Each row is a point on a landscape with many valleys, with its height.
A ball rolls from a point to the lowest of its 2 nearest points, and stops where none of them is lower. Distance is the straight distance between rows; heights are no part of it.
z_343: [121 159 155  90 152 125 100 134 113 100  76 145 115 171 149 193  98 111
 142 145 139 182 129 155 164]  height 56.3
z_364: [181 121 128 104 132 137 118 114 104 147 125 185 127 118 153 160 138  71
  79 108 175 135 122 192 126]  height 40.8
z_179: [126 161 216  61 115 143  94 106 121 102  84 131 117 105 101 165  97 127
 124 138 188 169 148 167 162]  height 61.8
z_98: [121 140 128 127 156  87 132 128 114 145 140 171 136 150 152  76 158 111
  94 119 118 133 138 175 125]  height 36.9
z_21: [144 101  91 150 143 159 181 111 131 168 144 122 119 134 145 109 137  56
 134 122 110 105 130 171 123]  height 48.1
z_988: [116 132 126 170 134 185 173 126 185  66 102  67 128 104 122 146 108 131
 160 126 108  99 109  79 117]  height 19.5
z_304: [142 102  65 165 170 103 167 108 146 134 155 115 130 117 130 100  64 151
  85 119  79 120 106  88 104]  height 12.5
z_811: [ 79 163 123 137 121 129 115 160  89  82 115 177 135 135 136 170 100 163
 140 116 100 118 117 101 187]  height 29.2
z_945: [139 126 179  61 161 157 100 119  87 114  84 161 129 160 129 170 112  96
 150 157 154 167 134 189 165]  height 54.4
z_908: [113 130 108 153  99 146 122 146  85 136 107 148  81 203 143 149 108 142
 163 128 118 144 109 166 215]  height 32.1
z_45: [ 95 165 175 171 125 169 163 159 119 162 109  74 122 155 193  75 141  95
 142 117  90 119 179 157 143]  height 52.2
z_797: [122 149 120 111 117 138 168 117 154 116 114  36 120 158 111 101 138 110
 168 115 140 137 146 137 142]  height 29.0
z_519: [145  80 158 155 153 131 148 124 194  78 113  54 161 110 134 113 133 124
 151 140 116 137 165  63 110]  height 27.0
z_932: [126 138 151 100 119 113 123 120 147  91 128 130 140 117 138 129 165 122
 117 142 184 128  76 143  69]  height 35.5
z_87: [107 130 134 163 100 112 146 112 133 141  67 154  83 183 163 106 136 118
 117 141 164 154 119 182 162]  height 76.9
z_165: [166  93 111 138 172 167 146 117 113 167 166 168 152 133 141 117 148  66
 127 119 100 109 126 183 125]  height 46.9
z_961: [123 120 161 171 150 123 163 127 177  90  96  41 129 145 175  91 129 130
 125 124 101 141 142  85 109]  height 25.3
z_73: [179  74 121 129 137 173 147 129  88 148 163 195 129 124 129 135 145  67
 129 110 140  99 115 181 163]  height 45.2
z_540: [143  93 114 140 104 153 137 131 129 203 139 100 213 100 172 109 129  45
 123 138 167  99 163 132  76]  height 35.0
z_243: [ 92 144 160  88 110 153 126 135 111 148 121 165 180 133 132  62 154  74
 120 126 163 117 132 205 165]  height 65.0
z_79: [123 127 109 133 108 112 131 119 136  80 132 116 104 103 119 147 116 162
 123 108 129 126 131  61 153]  height 18.6
z_826: [164 110 146 137 136 105 129 138 109 129 149 191 138 107 130 171 148  93
  88 133 177 124 124 153  97]  height 37.7
z_722: [146  77 109 120  92  88 103 159 150  98 178 116  73 116 104 166 141 161
 163 144 139 126 105  63  94]  height 10.0
z_787: [165 114  62  76 123  90 101 149  92 160 186 172 105 128  86 119  98 130
  94  79 142 122 114 120 160]  height 35.2
z_82: [158 131 134 100 147 190 110  78  87 145  62 160 141 151 142 133 156 102
 133 153 132 143 151 189 180]  height 45.6
z_75: [168 104  58 127 140 100 130 138 111 170 197 146 113 110 100 118  90 147
  67  91 135 101 111 100 125]  height 36.5
z_507: [144  93 156 132  79 108 156 131 117 141 160 106 135 107 158  94 136 133
  83 101 160  87  94 104  77]  height 30.0
z_210: [147 139 171  32 155 155 113 101  97 129  91 135 149 136 117 119 126  75
 117 150 171 164 136 201 145]  height 51.4
z_412: [154  85 149 153  76 133 182 149 102 194 184  91 146  94 156  84 109 113
 106 111 139  76 117 121  63]  height 32.6
z_512: [117  97 127 177 129 123 189 130 143 156 183  86 109 108 105  77 110 137
 142 133  84  99 118 118 108]  height 21.2
z_446: [149 112  94 132 119 108 157 107 113 149 154 132 127 113 122 113 121 141
  91  99 124 108 132 117 128]  height 38.0
z_940: [142 125 149 124 109 163 106  97 113 191  70 139 165 137 201  95 161  50
 106 145 165 141 155 184  97]  height 39.7
z_190: [119 111   7 151 159 113 119 109 140 155 174 118  83 135 111 125  70 140
 135 138  68 137 106 110 124]  height 7.5
z_103: [ 77 114 131 163 105  97 139 154  99  79 131 201 122 124 136 148 112 150
 119 134 117 118 121 101 179]  height 27.2
z_88: [140 118 112 102  94 116 113 110 118 100 132 160 131  99  91 171 131 141
 122 120 159 118 138  92 140]  height 21.3
z_884: [ 88 119  98 130  93  93  86 126 105 120 132 200  80 149 143 172 100 126
 124 122 136 148  78 153 155]  height 32.4
z_553: [124 119  92 173 158 108 174 107 141 132 136  85 107 136 148  87  85 154
 109 131  70 129 127  87 130]  height 14.3
z_498: [108 176 126 118 149 175 141 121 153  92  88  80 128 115 116 163 127 127
 161 127 118 115 118 103 119]  height 22.4
z_592: [107 152 166 150 123 172 147 135 134 201 102  70 151 134 192  77 130  91
 138  98  81 113 183 150 105]  height 51.2
z_269: [141 115 149 130 136 182 154 118 159 153 120  39 177 117  96 120  98 154
 155 111  72 119 154 100  98]  height 34.7
z_870: [107 158 130 122  98 180 143 120  98 149 119 139  96 166 146 103 134 145
 145  98 119 106  89 162 170]  height 35.8
z_104: [171 106  76  82 162 112 120 107 119 128 132 147 169 142 125 166 132 126
 108 149 150 122  96 121  74]  height 42.6
z_263: [108 162 192 171 124 149 147 130 129 137  95  98 114 140 170 112 156 108
 133 128 108 133 174 145 157]  height 53.5
z_286: [142 112  78 148 160 134 155 144 128 170 210 146  95 113  83 122 110 125
 150 128  85 112 109 134 116]  height 13.9
z_958: [103 155  79 183 129 145  71 138 133 102 106  57  63 148 182 184  92 162
 176 139  92 156 125  78 138]  height 38.9
z_47: [110 141 117 132 112 109  93 114  97 117  78 125 119 190 140 157 118 181
 149 136 128 176 146 119 191]  height 78.6
z_497: [136 146  98 118 132 113 141 137 121 142 173 184  89 108 107 121 124  90
  97  83 135 109 134 156 161]  height 19.7
z_776: [ 86 127 106 112  89 128  45 139  95 147 153 176  80 153 101 176 137 143
 187 143 119 155 131 140 169]  height 21.9
z_798: [138 141  88 126 118 162 145  88 121 166 109 127  99 155 155  95 122 129
 118 101 110 112 106 162 148]  height 32.8
z_407: [154  99 175 149  93 131 128 117 124 116 126 149 168  70 137 140 171 117
  96 133 182  98 121 100  82]  height 22.0
z_246: [132 158 140  63 127 135 135 104 119 104 111 133 121 121 101 147 101  85
 114  95 170 149 143 169 178]  height 26.1
z_831: [124 161 118 102 133 131 139 122 124 117 137 160  73 131 127 153 105  85
 126  78 140 138 138 158 164]  height 22.6
z_645: [184  95 131 129 128 131 156 160 151 178 182  90 161  80  86  97 128 104
 115 104 132  98 158 103  63]  height 33.4
z_80: [161  95 128 171 115 147 192 116 122 191 163  83 128  97 160  88  85  98
  99 115 115  92 115 140  71]  height 34.2
z_330: [154 164 122  89 162 142 121 127 143 176 172 140 136 100  77 106 162 122
 117  92 138 118 128 149  89]  height 68.8
z_410: [130 128 122 106 132  58 113 150 134  92 146 194 146 118  86 131 138 100
  98 140 182 140 122 147 146]  height 61.5
z_783: [143 132 122  63 105  95 108 156  90 148 155 177 112 126  83 141 104 147
 119  91 141 132 142 133 173]  height 33.1
z_907: [144 109 131 130 184 124 156 133 123 117 137 111 175 132 106 131 139 119
 138 142  87 123 179 113 125]  height 17.9
z_22: [179 118 136  42 148 118 133 164  94 136 169 159 139 137  98 135 122  83
 108  86 151 118 121 168 110]  height 22.1
z_901: [ 65 170 117 167  94 138  69 134 125 100  74 152  87 162 140 187 118 152
 168 151 135 154 120 138 190]  height 27.5
z_68: [110 101 128 156 142 125 182 150 169 109 163  57 121 136 102  94 126 152
 170 142  93 111 102 104 100]  height 19.0
z_866: [140 174 128  61 154 149 109  99 148 150 143 138 126 107 107 107 159  90
 115 100 171 124 118 183  93]  height 69.8
z_373: [159 110  77  79 179 132 128 109 131 123 135 132 175 121  90 160 125 135
 138 155 103 125 113 102  83]  height 40.2
z_31: [ 87 121 150 143 100  91  86 154 146  66 150 157  69 113 159 165 122 156
 135 128 135 138  72  86 103]  height 32.5
z_942: [106 147 122 140 101 122  96 130 109 123  42 133 106 221 163 151  94 166
 126 146 140 173 119 159 188]  height 78.1
z_736: [146 169 133  82 150 150 122  90 150 123 123 112 115  86 101 142 158 107
 141 132 141 141 144 137  96]  height 71.0
z_806: [150 125 114 117 135 166 157 102 112 136 118 154 173  97 122 141 150  86
 117 129 137  87 143 139 116]  height 36.3
z_583: [111  89  64 175 151  98 114 144 171 104 178 106  76 115 120 127  87 163
 165 156  70 143 101  56 103]  height 36.1
z_710: [144 162  89 104 153 148 115  88 147 138 122 107 107 102  93 151 128 127
 146 107 105 143 164 121 129]  height 71.7
z_143: [ 76 126  52 167 148 123  75 139 165  94 149  82  85 135 141 128  84 164
 167 160  51 162 110  50 106]  height 37.1
z_215: [108 127 119 128 111  87 106 126  97 110 140 137  98 142 158 134 112 196
 107 121  94 141  82  80 123]  height 22.8
z_769: [137 118  76  92 130 104  94 111 112 144 137 190  98 170 115 113 139 105
 130 105 149 156  98 186 167]  height 27.7
z_656: [143 143  84 154 185  96 135 114 139 175 147 143 161 133 151  76 155 107
  68 131 126 124 123 163  95]  height 34.6
z_609: [117 125 153 154 113 172 170 112 179  91 121  70 140  78 146 115 138 116
 136 123 131  93 110  83  70]  height 22.2
z_905: [111 170 187 149 152 111  89 170 107 114 117 111  94 176 150 158 134 182
 168 120 105 161 152 125 171]  height 25.0
z_357: [132 157 156  78 140 163 120 136 147  90 130  71 128  98  91 165 123 157
 166 122 120 114 117  77 102]  height 25.7
z_752: [120 132  96 179 151 114 126 126 141 171 160 138 186 114 141  47 174 102
  73 147 155 112 138 144  87]  height 32.3
z_159: [189  62 108 128 161 102 162 159 123 182 195 120 131 142  88 113 127 142
 137 138  93 114 150 127  96]  height 12.2
z_128: [148 153  94 109 165 174 133 101 101 144  66 147 121 175 161 131 126 119
 141 125  92 149 137 161 179]  height 43.4
z_298: [122 142  84 142 130 153  63 112 144  99  95  91  82 133 150 213 112 148
 166 138 101 164 134  77 130]  height 39.8
z_598: [164  88 100 131 129  74 138 170 141 125 191 137 103  99  97 134 133 159
 123 143 126 117 112  84  96]  height 5.3
z_495: [ 94 144  94 130 126 103 109 125 105 107 123 122  88 166 160 161  88 166
 127 126  83 148 112  94 152]  height 19.8
z_92: [139 125  92 160 152 129 145 105 170 175  79  81 169 139 172  63 158  98
  95 143 108 134 153 137  69]  height 47.7
z_199: [170  87 129 164 130 133 149 139 131 138 156 133 179  73 121 127 154 125
  79 122 159  83 119  93  59]  height 18.2
z_371: [144 133  94  89 147  97 113  94 123 114 107 160 172 145 110 111 149  96
  96 161 206 141 108 167 119]  height 81.0
z_425: [142 128  49 133 160 151 141 102 134 161 161 130 105 139 115 136 108 124
 150 123  88 124 102 133 118]  height 10.8
z_676: [155  96  81 129 137 105 126  89 128 126 112 127 156 138 139 140 150 150
 104 147 147 124 104 110  81]  height 44.6
z_232: [144 103 135 133  85 149 122 107 111 185 105 125 196 119 190 107 161  48
 102 137 195 119 153 168  88]  height 37.3
z_161: [150 115  57  92 168 127 100 104 119 135 135 137 148 128 106 165 114 167
 142 122  73 133 134  96 106]  height 38.4
z_569: [134 150 148  97 130 155 131 128 144 182 169 111 157  99  97  74 163 116
 141 107 118 101 141 145  82]  height 68.1
z_2: [126  88 165 175 118 111 167 125 123 112 170 128  98 118 168  99 144 164
 107 148 115  97  69  87  79]  height 31.7
z_385: [150  86 126 168 132 112 133 123 123 133 185 112  79 105 150 119 134 179
 127 144  97 120  80  80  69]  height 33.6
z_258: [130 118 145  67 100 111  57 132 106 142 122 211  92 136 103 169  80 130
 117  97 154 168 116 174 175]  height 33.3
z_156: [ 86 149  62 203 141 150  73 136 146 105 112  62  49 131 162 145  81 180
 164 162  53 150 106  60 126]  height 38.1
z_972: [131 144 148 108 150 162 147 128 185 110 136  88 143  90  95 132 116 153
 146  95  87  99 106  83  72]  height 28.0
z_751: [100 112 157 153  93 110 122 128  97 116 129 155  94 155 164 137 122 196
 124 135 120 121  77 109 134]  height 25.9
z_400: [104 150 140 103 109 159 143 123 129 169 132 119 181 122 140  60 153  97
 121 116 122  94 138 144 102]  height 67.2
z_628: [160 128 163  77 170  97 109 131 108 137 125 140 151 133 133 144 135 163
 108 115 101 141 142 111  95]  height 34.3
z_971: [130 145 113 147 146 177 170 112 142 156 116 101  92 136 158 117 143  55
 146 104 109 124 143 180 129]  height 49.2
z_176: [165  88 108 140 173 123 163 130 137 162 159 122 173 119  76 108 146 121
 127 139  91 117 174 130 102]  height 15.1
z_820: [154 113  26 175 184 113 147 105 133 167 152 129 107 131 127  86  66 134
  91 125  64 138 111 124 123]  height 10.3
z_191: [152 124  47 120 114 153 110  90 114 160 134 166  94 152 135 105 138 128
 123  99 134 131  81 171 165]  height 30.3
z_854: [143 114  95 193 139 115 161 115 157 179 183 109 126  94 121  69 128 105
  94 121 131 103 154 140 110]  height 26.8
z_194: [127 101 138 170 121  97 171 106 159 100 123  75 126 126 175  78 127 123
  92 136 134 122 127  90 105]  height 23.1
z_264: [176  84 136 168 147 125 164 175 143 183 195 111 172  62 100  90  94 103
  78 103 109  97 163 110  67]  height 34.4
z_470: [123 152 125  88 113 179 121  84 108 114  73 167 152  97 106 150 136 104
 133 159 175 132 129 158 169]  height 28.5
z_983: [131 129 143 149 131 120 166 160 135 161 183 112 162  87 154  73  85  89
  52  81 126  84 125 119  83]  height 36.4
z_998: [138  85 108 120 108 130 136 116  79 129 118 134 103 200 149 167 103 139
 158 134 125 143 111 150 177]  height 34.5
z_37: [ 94 170 131  93  98 120  84 121 112 130 116 148  91 136 104 153 116 163
 145  91 132 156 151 135 192]  height 22.3
z_528: [137 171 102  98 189 165 126 111 126 146  89 161 143 159 142 108 145 132
 130 133  87 137 132 158 140]  height 41.7
z_640: [146 127 162  56 101  93  97 147  92 144 136 192 107 148  88 139 107 115
 114  94 158 157 133 183 191]  height 30.9
z_452: [163 132 145  72 134 193 112  93 103 153  54 152 138 157 156 108 145  70
 116 134 164 153 125 205 147]  height 48.0
z_717: [129 110 167 140 103 130 147 132 146  63 112 148 158  77 133 151 147 121
 111 124 167 105 123  91 117]  height 25.5
z_336: [117  99 121 123 100  93 117 114 100  98 100 146 146 180 110 135 135 168
 146 161 134 160 145 113 186]  height 79.1
z_576: [ 99 160 161 136  99 142 156 125 172 100  83  41 142 144 134  93 160 102
 156 137 149 128 141 126 134]  height 26.2
z_118: [111 116 140 141 105 158 172 132 191 130 133  46 170  95 143  76 119 119
 127 115 116  99 106  95  55]  height 24.6
z_708: [ 87 167 135 173 147 140 140 163 155  62 115  75 111 142 134 139 137 146
 186 139 111 127 133  98 176]  height 12.9
z_777: [146  92 140 116 183  84 143 157 151  85 151 123 166 113  90 132 144 131
 134 156 107 137 172  81 119]  height 20.8
z_242: [115 177 131 160 155 137 110 107 136  99  30 122 123 148 160 149 159 152
 131 172 123 166 160 112 149]  height 75.0
z_442: [132 166 125 134 177 149 126 134 155 106 113  66 137 122  88 153 116 175
 182 133  69 136 173  84 152]  height 54.3
z_679: [106 115 124 166 114  79 137 134 120 107 154 198 133 104 129 123 136 149
  87 135 134 116 124 115 160]  height 25.2
z_398: [136 143  92 131 141 160 162  99 184 143 104  50 154 113  96  86 115 156
 136 111  88 130 140 104 111]  height 33.2
z_449: [123 117  90 174 144 162 151 115 143 102 133 137 142  97 119 156 144 138
 158 149  99 104 127  96 124]  height 19.6
z_34: [126 137  68  86  95 118  75 120 124 121 143 116  83 122 101 190 109 126
 166 120 126 144 131  96 125]  height 42.0
z_462: [156 115  92 132 130  97 121 110 126 141 148 159 178 139 106 115 156 104
  72 137 215 115 127 152 127]  height 81.7
z_106: [114 150 147 129 106 125 162 115 131 112  97 113 146 138 165 109 118 105
  92  99 149 114 140 128 130]  height 31.3
z_227: [103 141 142 185 137 129 173 132 158 115 165 116  90  87 127  81 135 142
 126 113  87  97 129 104 125]  height 23.2
z_546: [136  91  87 173 124 108 121 128 133 150 195 106  74 112 120 135 108 179
 157 152  71 131  96  72 104]  height 35.4
z_162: [135 112  96 169 151 126 150 123 124 110 141 157 132  87 133 165 108 153
 119 125  92  98 115  86 120]  height 17.5
z_659: [140 117  98 146 140 135 151  85 147 142  87 108 160 148 162  99 156 128
 108 149 123 132 127 134  91]  height 46.4
z_113: [167 117 116 111 131 150 154 144 126 137 167 153 139  90  75 154 145  94
 137 123 147  84 126 133 113]  height 39.0
z_259: [102 153 138  94 112 126 135 111 117 141 113 152 200 132 137  66 163  92
 100 129 157 115 131 163 123]  height 66.2
z_422: [195 107 122  48 122 108 135 168  92 134 167 144 122 134  88 160 113 125
 123 100 140 110 111 116 107]  height 16.9
z_469: [179 112 129  68 168 116 123 162  85 163 170 167 183 129 110 125 135  97
  81 119 149 113 121 160  83]  height 27.1
z_112: [138 106 108 218 129 176 180  98 157 184 111  98 170  70 150  77  80 128
 113 125  74 113 154 122  90]  height 36.0
z_353: [127 125  70 108 126 106 140  94 129 104 101 140 167 161 119 118 126  94
 111 146 172 130 104 151 147]  height 80.3
z_593: [116 135  92 149 166 115 158 135 137 138 193 156  83 104 117 130 115  96
 122 114  94 101 124 159 133]  height 16.8
z_499: [ 91 161 186  82 128 162  33 145 119 121  69 136 112 155 107 209  62 136
 168 179 178 179 103 191 181]  height 58.8
z_339: [102 128 160  88 126  75 123 134 136  61 118 165 152 124  89 136 128 112
 121 163 178 153 142 130 150]  height 60.4
z_846: [ 68 132 152 169  84 116  72 174 121  87 134 157  65 142 158 201  98 160
 160 144 123 141  78 103 141]  height 31.9
z_372: [ 72 143 120 156  96 110  92 139 106 133 114 179  61 175 151 164  99 144
 151 136 119 158 108 151 200]  height 29.8
z_18: [118 133 137 202 166 182 135 149 178  71 111  66 115 114 157 146 117 160
 174 146  79 102 125  68 123]  height 17.3
z_146: [153 112 119 147 153 124 159 161 160 188 186 100 203  77 113  64  78 116
  55  83 115 100 137 108  56]  height 35.6
z_282: [ 77 159 129 162 131 155 109 130 126  93  86 149 116 140 124 175 149 135
 176 166 134 140 141 140 199]  height 25.6
z_631: [132  96 143 156  99  94 140 118 151  90 128 100 118 118 135  96 138 164
 111 102 138 119 133  70 133]  height 20.6
z_489: [112 142 106 154 155 120 157 132 115 120 137 111  96 155 141 126  92 148
 130 118  76 125 115 107 139]  height 16.7
z_541: [168 115 161  81 163  88 127 147 100 124 143 156 180 122 114 132 144 130
  82 132 131 123 135 110  86]  height 31.6
z_912: [171  95 124 103 114  91 157 179 106 147 179 135 128 125 102 123 145 131
 110 120 141  96 101 122  86]  height 10.9
z_323: [142 159  71  63 155 125  70  79 128 123  96 130 118 118 113 167 120 140
 125 124 119 162 171  98 143]  height 72.2
z_183: [ 97 156 173  89  96 137  86 125 113 133 103 161 116 153  81 129 129 147
 162 126 142 159 140 181 199]  height 25.4
z_460: [108 170 229 120 113 145 104 150 132  90  69 114 124 153 144 170 120 147
 142 130 168 152 117 157 147]  height 15.9
z_376: [112 111 184 150  96 109 153 158 149  90 146  52 113 143 117  97 149 163
 170 128 130 113 145  96 140]  height 19.4
z_136: [100 166 123 131 111 106 114 124 142 100 123 122  95 115 109 130 121 159
 136  94 117 142 162  89 190]  height 20.3
z_332: [ 94 161 198 125 109 128 140 159 149  75 112  33 143 157 128 105 136 141
 154 120 149 135 142 118 155]  height 23.0
z_664: [116 153 122 145  99 156 130 109 140 207  76  85 149 124 212  54 152  70
 105 116 120 126 179 144  84]  height 50.0
z_472: [129 124 143 167 114 100 148 109 137 139 104 140 106 145 161 107 160  98
 107 136 156 161 165 171 145]  height 76.2
z_956: [ 73 147 202 162 122 106  66 197 115  98 139 135  89 161 131 180 119 180
 166 137 127 163 131 128 174]  height 27.6
z_858: [146  90 129 143 130 170 164 122 150 165 135  87 192 107 110 110 144 119
 159 150 101  96 137 123  52]  height 31.0
z_832: [102 126 155  56 129  91  80 136 114  72 112 175 143 119  86 173  95 125
 142 167 165 175 135 129 166]  height 59.2
z_78: [108 124 183 136 107  86 115 158 128  91 125 179 100 151 131 175 114 129
 137 138 154 151 116 147 136]  height 32.2
z_572: [ 92 158 142  54 140  92  76 123 123  77  85 155 130 143 132 178 100 138
 124 143 152 169 111 135 133]  height 57.8
z_731: [140 128 116 102  97 144 110  82 103 103  88 163 163  96  90 154 143 153
 134 155 180 119 128 116 161]  height 24.8
z_918: [ 79 104  94 168  72  90  41 128 121 102 166 132  46 125 159 143 139 177
 152 146  98 154 111  75 127]  height 16.0
z_819: [177  98 159  88 103 150 152 162  99 147 160 133 159  98  73 135 164 122
 142 142 142  87 149 120 100]  height 41.4
z_419: [125 121 129 103 114  98 128 140 124 123 155 201 146 127  76 135 152  94
 124 141 204 122 112 184 156]  height 62.5
z_547: [149 131 117 102 168 130 105 103  95 142 119 131 131 152 137 159 134 165
 138 117  70 142 142 118 123]  height 36.6
z_6: [ 89 129 122  92  91 108  56 150 101 134 133 217  88 161 134 180  71 122
 124 105 121 165 103 165 172]  height 34.8
z_625: [126 129  85 110 121 153  77 111 122 100 116 117 106 108 108 209 124 146
 180 148 112 138 144  81 126]  height 40.9
z_890: [122 149 153  90 109 145 129 103 132 126  82 136 136 136 144 131 158 100
 115 148 188 142 101 175  91]  height 29.6
z_144: [114 157 197 102  98 145 117 105 137 115  76 143 115 151 142 158 134 118
 124 136 176 159  91 177 121]  height 23.4
z_280: [145 134 106  95 122 183 132  76 116 131  98 146 174  95 113 140 160  78
 124 154 179 104 115 160 112]  height 33.0
z_882: [189  98 111 114 139 128 143 161 162 171 181  94 161  83  51  92 130 163
 119 107 129 100 120 104  69]  height 31.8
z_767: [123 157 116  75 150 133  56  86 114 127  90 151 115 129 107 167 148 143
 146 158 134 176 148 130 137]  height 72.9
z_464: [135 134 175 134 108 147 173 146  95 141 150 128 127 100 133 116 112 149
 117  82  99  86 133 103 126]  height 40.3
z_383: [153  76 123 155 137 147 151 115 173 112 125  67 178  95 101 118 149 128
 166 153 115 118 143  90  87]  height 28.8
z_430: [ 85 162 169 135  92 153 136 139 118 125 108 126  94 148 126 127 124 165
 144 102 142 114 113 135 176]  height 37.8
z_240: [118 160 119 163 122 147 145 120 170 164  46  75 131 141 199  67 159  98
  95 132 114 137 176 138  86]  height 48.8
z_917: [163 106  90 180 128 108 138 138 134 186 190 118 162 104  94  69 145  96
  80 115 178  97 170 137 126]  height 28.3
z_121: [121 149 124 190 117 138 172 111 162 152 140  95 112  93 139  73 136  99
 117 117 107 112 162 138 119]  height 25.1
z_324: [104 174 141 100 152 155 131  99 150 109  52 107 144 144 150 135 166  94
 132 164 158 147 104 166  88]  height 35.1
z_147: [102 121 124 138 147 103 145 155 149  73 152  66 113 148  97 124 133 154
 182 142 109 121 124  90 146]  height 16.1
z_706: [ 92 167 193  67  93 152  65 113 134 128  62 146 102 138 104 170  78 148
 141 142 178 178 108 171 188]  height 60.2
z_897: [ 92 103 124 101  99  66  74 163 149  64 149 180 109 135 136 155 126 158
 125 138 154 139  53  90 105]  height 30.5
z_293: [125 111 116  98 107  75 108 123 102 117 129 156 148 143 140 116 122 183
  84 116 135 125  81  87 128]  height 25.8
z_585: [107 195 218 163 131 123 110 169 127 103  81  81 102 163 166 146 138 149
 142 120 142 160 150 152 168]  height 21.4
z_928: [124 150 144 159 146 102 123 112 132 109  86 139  98 156 159 134 148 141
 127 147 118 171 156 139 152]  height 75.6
z_444: [108 136 122 164 130 171 136 123 113 112 102 145 125 139 140 172 142 138
 161 152 121 111 124 125 153]  height 22.7
z_85: [127 119 115 198 139 122 162 104 120 131 122 157 132 109 165 123 145 142
  96 142  96 110 144 114 130]  height 20.2
z_803: [164  69  97 201 117 166 177 102 138 205 151  85 168  80 146  77  76 111
 106 125 109 100 144 136  77]  height 35.7
z_857: [126 115 162 124 127  93 148 163 109 109 144 178 103 116 137 182 115  94
 119 119 144 138 130 141 125]  height 34.9
z_630: [115 127 128  84  98  68  82 153 122  93 143 188 129 120 106 144 129 178
 107 117 148 130  75  91 115]  height 28.4
z_127: [116 120 109 120 100 113 140  98 115 112  85 157 158 173 130 115 135 139
 122 152 163 135 122 155 169]  height 79.7
z_500: [120  86 173 147  95  99 141 159 100 117 149 159 115 137 151 143 142 181
 129 147 133 107  82  97 100]  height 28.9
z_307: [128 157 162 168 137 146 147 140 107 152 118 107  79 184 161 128 143 122
 163 129 111 149 149 182 163]  height 54.9
z_761: [122 113 120 165 117 110 139 147 122 163 167 134 200  99 132  71 153  68
  85 126 169  96 164 142 113]  height 30.2
z_208: [138 110 154  94 114  90 116 142 152  70 140 138 118 120 106 148 161 131
 136 140 183 127  89 104  86]  height 38.5
z_202: [113 143 147 146 103 131 123 121 117 135  33 141  97 205 160 113 120 138
 123 142 151 174 129 197 195]  height 77.5
z_281: [143 101 113 152 136 152 169 118 145 163 145  97 191 101 136 108 133  65
 126 133 128  96 149 132  68]  height 32.9
z_984: [116 127 184  73 112 115 107 169  99 127 131 182 125 164  72 133 118 133
 161 132 139 149 126 183 205]  height 28.1
z_153: [109 160 167  99 136 140  66  98 114 102  73 146 121 109 119 167 157 166
 156 174 154 167 167 131 167]  height 73.7
z_698: [128 173 149  94 182 169 133 114 130 147 119  78 149 151 122 103 161  94
 175 138  96 146 172 164 135]  height 52.0
z_875: [105 190 129 188 177 176 118 155 167  74  92  68 105 119 150 163 114 159
 155 117  94 124 134  78 161]  height 15.3
z_964: [121 138 186 114  99 113 147 161 119 126 162 137 126  99 115  96 148 157
 110  89 117  90 124 117 122]  height 41.6
z_977: [ 99 123 106 152  89 101  55 126 107 131 155 144  59 143 134 157 149 173
 165 145 101 163 135 112 135]  height 18.7
z_989: [138 134 107 113 152 139 159 117 168 147 128  67 135 132 103 103 126 114
 139 116 108 124 131 142 101]  height 31.5
z_244: [153 103 145 155 115 125 179 127 112 141 161 109 127  85 134  93  96 162
  78  96  96  89 142  85 127]  height 39.3
z_151: [106 116 161 194 124  90 155 135 125  97 129 169 151 108 145  90 163 156
 107 139 107 110 144  99 152]  height 22.9
z_600: [172 100 138 112 134 141 104 119  91 152 138 214 133 139 126 143 156  78
 115 106 163 132 115 204 159]  height 43.1
z_65: [125 136 158 128 132 106 153 127 128 112 117 123 179 118 157  92 128 110
  69 100 111 114 159 107 118]  height 33.5
z_674: [132 141 151 128 163 168 157 140 136 157 124  70 136 161 144 123 150  61
 175 125 100 127 162 179 123]  height 50.6
z_652: [133 160 144 121 169 149 127 120 132 135 106  65 138 160 122 115 149 159
 163 131  82 145 174 121 145]  height 53.4
z_256: [123 126  86  93 108  99  81 136 105 158 181 176  80 155  98 132 140 136
 166 119 123 143 111 164 163]  height 24.7
z_108: [174  60 125 156 132  71 157 165 116 143 196 113  92 129 110 143 134 153
 136 153 107 124 143  97 103]  height 8.9
z_182: [152 118 117 120 135 136 144 133 160 147 172  99 136  90  90 112 120 167
 136 123 108 104 103  94  72]  height 29.9
z_707: [ 75 123 185 143  98  89 107 192 119 101 155 158  71 151 126 180 106 147
 161 135 127 151 106 125 157]  height 29.7
z_934: [134 147 140 123 151 128 157 130 136 166 145 129 177 102 154  80 107  98
  72  79  95 109 161 121  96]  height 35.3
z_279: [126 155 117  78 141 143 144 112 135 119 109  99 118 156 104 127 122  99
 151 126 151 151 145 161 169]  height 29.5
z_584: [118 127 167 118 106 132 152 119 123  84  96 128 168 119 137 148 131 107
 109 136 161 116 140 118 139]  height 28.2
z_287: [108 121 160 131  66 130 169 130 143 131 139  70 154 105 162  79 129 108
 107 101 152  84 100 102  84]  height 27.4
z_178: [116 166 160 148 130 157  73 109 125  84  38 123 119 148 147 174 158 179
 150 173 147 175 142 120 167]  height 74.5
z_996: [125 128 168  74  92 130 137 155 121 136 146 177 161 138  89  94 146  80
 120 122 194 106 114 193 155]  height 63.7
z_84: [117 155 134 133 162 147 136 120 105 155 101 163 165 156 164  87 165 104
 116 139  94 121 161 167 152]  height 39.5
z_326: [108  79  95 141  73  71  50 156 148  85 172 128  60 103 129 151 120 160
 153 139 122 147 117  47 119]  height 13.4
z_317: [ 93 170 186  92 142 142  60 145 122  74  64 122 123 159 136 210  84 130
 158 167 173 188 124 156 172]  height 57.6
z_762: [175  84 161  98 111 132 134 169 125 115 160 137 160  74  90 128 163 150
 125 149 152  93 119  81  88]  height 43.6
z_476: [ 92 152 171 124  82 118 151 136 113 130 139 150 136 131 120  85 148 138
 128  95 143  98 121 143 155]  height 40.1
z_77: [156  88 114 175 151 147 165 129 125 142 148 143 163  79 128 136 100 143
  92 127 103  83 102  83  78]  height 15.2

For each start below, name the point where the ball stops.
z_476 => z_598
z_958 => z_190
z_104 => z_598
z_940 => z_79
z_31 => z_190
z_652 => z_460
z_264 => z_708
z_803 => z_708

Call two points neighbours if one is among the 2 nearest of the other. Go from one point of each pair to the other, from neighbour to neighbour, staying as low as possible. Name the highest point that can't be avoided.
z_190, z_77 => z_811
z_640, z_598 => z_964
z_460, z_77 => z_31
z_708, z_77 => z_279
